The views of a scene show one set of named points, each view turned or mirrored, shifted and resized as a whole, with a little noise and some points left out.
In the rows, zero is written as 128.

Scene 1
View 1
Z97: [196 125 109 109 139 128 115 177 136 113 147 117 150 127 107 127 150 111
 150 110]
Z136: [167 151 104 130 151 170 103 150  80 108 143 140 120 155 131 146 152 147
 145 118]
Z906: [178 129 118 128 148 141 114 147 117 127 133 133 125 136 126 133 129 123
 132 105]
Z699: [170 149 109 136 152 166 104 148  88 117 138 142 120 150 139 145 146 145
 140 113]
Z670: [180 130 119 128 150 137 112 149 118 128 135 130 124 133 124 136 124 124
 133 102]
Z47: [203 114 123 119 142 113 121 167 155 138 134 123 149 112 121 122 134  98
 138  98]
Z203: [181 125 108  96 129 146 119 184 120  96 146 124 152 143 104 123 173 103
 147 124]
Z188: [181 144 101 117 146 155 107 170 101 103 150 127 136 144 116 140 163 136
 156 117]
Z56: [197 130 124 138 134 165 123 167 130 133 123 165 156 137 179 119 196 104
 125 113]
Z782: [214 118 117 115 138 122 121 182 158 127 139 124 163 113 127 121 162 100
 146 106]
Z79: [192 141 113 139 154 148 108 152 117 132 137 136 131 132 146 140 143 135
 144 104]
Z633: [201 124 119 123 132 150 123 178 140 124 131 148 162 131 152 116 191  96
 134 115]
Z522: [201 139 107 126 155 134 106 166 126 122 149 117 139 123 120 142 140 136
 158 104]
Z115: [223 105 124 111 131 104 128 185 180 138 133 119 173 101 127 109 159  80
 139 100]
View 2
Z522: [116 141 139  84 129 137 119  91 164  92 122 117 153  93  83 137 136 146
 146 140]
Z203: [154 157 165 117 150 147 150 123 152  84 134 114 133 118  52 141 146 125
  94 127]
Z47: [116 149 167 122 165 112 105  84 129  91  91 100 120  97  89 139 129 117
 151 143]
Z115: [129 168 196 127 211  98  99  71 129  84  70 111 109  95  56 138 130 104
 152 145]
Z906: [117 118 137 102 100 132 114 112 136  88 132  92 138 124 107 140 144 132
 119 131]
Z699: [118 107 125  71  72 138 108 115 151  79 154 103 159 132  90 140 155 146
 107 123]
Z79: [110 116 139  76 106 120  91  93 149  81 127 105 152 119  88 136 145 137
 132 132]
Z136: [124 110 123  72  72 150 121 122 159  81 162 106 164 133  86 141 157 149
  97 120]
Z670: [112 124 137 104 108 127 110 105 134  93 126  94 135 111 111 141 139 134
 134 135]
Z56: [133 115 182  71 141  85  52  80 129  50 111 112 144 154  32 139 163 107
  98 128]
Z188: [134 137 139  84 111 151 136 115 167  83 145 119 158 114  67 138 153 147
 108 127]
Z633: [141 136 184  94 160 105  87  90 137  63 110 114 137 136  36 141 156 108
  97 130]
Z97: [132 156 160 111 154 138 134  99 152  90 116 115 135  96  74 140 135 131
 131 135]
View 3
Z136: [132 131  88 135 127 137 152 138  91 117 139 127 112 129 116 139 135 109
  82 137]
Z97: [131 120 115 137 124 127 146 140 122 140 140 148 150 147 159 143 115 103
 131 132]
Z56: [ 87 128 111 161 156 112 178 120 124 134 169 167 111 143 113 160 109 118
 129 120]
Z115: [108 113 138 150 136 106 153 124 157 156 148 172 164 157 167 152  97 109
 164 117]
Z47: [115 115 129 137 130 108 145 118 147 146 130 153 157 148 152 143 110 112
 133 123]
Z782: [120 120 121 147 134 121 154 138 133 147 154 164 150 151 163 150 105 106
 150 127]
Z699: [127 129  92 133 130 129 153 130 101 118 134 128 114 131 113 138 133 113
  82 133]
Z522: [137 133 106 123 127 122 152 141 132 126 130 146 137 132 148 134 117 112
 118 137]
Z203: [130 114 109 152 124 144 145 144  96 146 158 144 146 154 156 150 123  96
 127 131]
Z188: [138 131  95 135 126 138 151 149  99 126 145 138 127 137 142 141 125 105
 108 137]
Z79: [120 131 106 129 136 117 157 126 128 122 133 142 123 130 123 138 120 118
 102 131]
Z670: [123 119 114 130 127 118 144 119 125 129 120 132 140 137 131 137 124 114
  99 127]
Z633: [100 120 114 161 145 122 165 128 120 143 169 163 128 151 134 159 109 111
 137 122]
View 4
Z670: [119 133 139 121 141 157 118 114 116 107 137 120 122 144 162 108 116 123
 144 143]
Z633: [148 134 145 115 128 114 108 142  94 122 133 129 160 138 100 107 136 156
 135 137]
Z699: [136 140 130  90 149 155 100 117 121 117 110 125 134 148 158 104  87 121
 164 157]
Z115: [112 110 156 151 110 119 130 135  89 103 163 121 139 128  99 122 181 152
 107 125]
Z782: [120 116 143 126 117 123 122 133 100 106 147 123 140 133 108 127 159 140
 126 134]
Z906: [128 139 133 115 146 158 116 122 114 110 131 122 127 146 160 105 108 127
 148 143]
Z56: [152 141 172 108 133 110  90 127  92 129 127 128 165 138  98  85 123 165
 142 144]
Z79: [122 130 153 103 136 144 102 108 114 112 126 121 130 144 144 105 111 125
 152 152]
Z522: [115 117 130 104 121 142 115 122 116 103 130 124 129 139 133 133 131 116
 145 146]
Z203: [142 129  95 112 130 139 130 160 109 110 131 132 148 138 123 140 132 129
 139 134]
Z188: [131 128 109  86 134 144 111 134 119 108 117 129 137 143 138 133 109 114
 158 151]
View 5
Z522: [126 141 131 124 116 123 140 129 116 111 136 154 111 137 128 132 134 104
 134 151]
Z97: [130 137 122 122 109 123 139 138 119 127 132 145  93 138 121 131 135 104
 151 145]
Z782: [132 138 129 115 107 128 154 146 135 144 129 143  87 135 119 135 137 103
 150 163]
Z188: [127 148 117 129  95 117 131 141 105 107 132 144 124 144 136 123 138 102
 143 135]
Z47: [129 128 137 109 114 127 148 131 133 144 125 154  86 124 115 139 129 111
 143 152]
Z670: [125 132 135 112 106 120 133 125 115 123 124 161 119 122 128 133 126 116
 129 131]
Z699: [123 149 130 119  88 116 129 132 105 109 124 156 148 129 144 123 134 112
 124 126]
Z136: [123 150 124 123  85 114 125 135  99 101 125 152 150 135 144 121 135 110
 129 122]
Z906: [126 135 131 111  97 116 131 127 112 122 122 158 125 122 132 128 129 116
 132 124]
Z203: [133 142 108 124  91 119 134 150 111 129 128 133  97 145 125 125 138 102
 163 130]
Z115: [132 130 135 109 113 134 162 146 149 162 126 142  66 129 108 142 132 105
 155 170]
Z79: [124 145 138 115 101 123 141 131 121 119 125 159 131 126 137 131 134 111
 124 146]
Z56: [125 158 139 103  70 131 159 164 145 155 114 140 132 126 143 130 143 109
 135 162]
Z633: [129 150 128 110  79 127 153 160 138 151 119 136 111 133 134 129 140 105
 149 156]
View 6
Z203: [138 170 122 135 136 152 114 139 132 103  84 105 126 118 129 132 149 122
 113 147]
Z79: [131 131 116 142 145 112 114 117 132 136 101 113 151 111 102 106 153 102
 135 116]
Z906: [129 133 111 129 141 123 122 128 137 134 104 115 130 107 113 112 151 110
 132 114]
Z97: [146 167 118 142 140 127 109 123 129 110  79 123 144 109 119 129 146 124
 120 140]
Z633: [119 175  94 150 160 137 107 124 134 105  69  89 150 119 132 108 184 117
 129 142]
Z670: [135 137 110 132 143 114 118 123 135 135 100 124 138 105 110 112 149 112
 133 113]
Z782: [143 182 100 151 153 120 103 113 127 103  64 121 159 105 125 123 162 130
 127 142]
Z188: [136 142 138 143 133 139 113 132 130 121  99  99 137 128 110 120 146 100
 118 137]
Z136: [125 118 136 135 134 141 119 136 135 138 119  89 130 129 105 108 150  87
 125 121]
Z47: [146 170 102 143 147 109 108 112 129 114  74 136 156  98 118 124 152 131
 129 131]

In a view up to two points have been moved. Name them for each view, in the order of its rows, or write none.
view 1 | Z906, Z56
view 2 | none
view 3 | Z782
view 4 | Z522
view 5 | none
view 6 | Z79, Z47
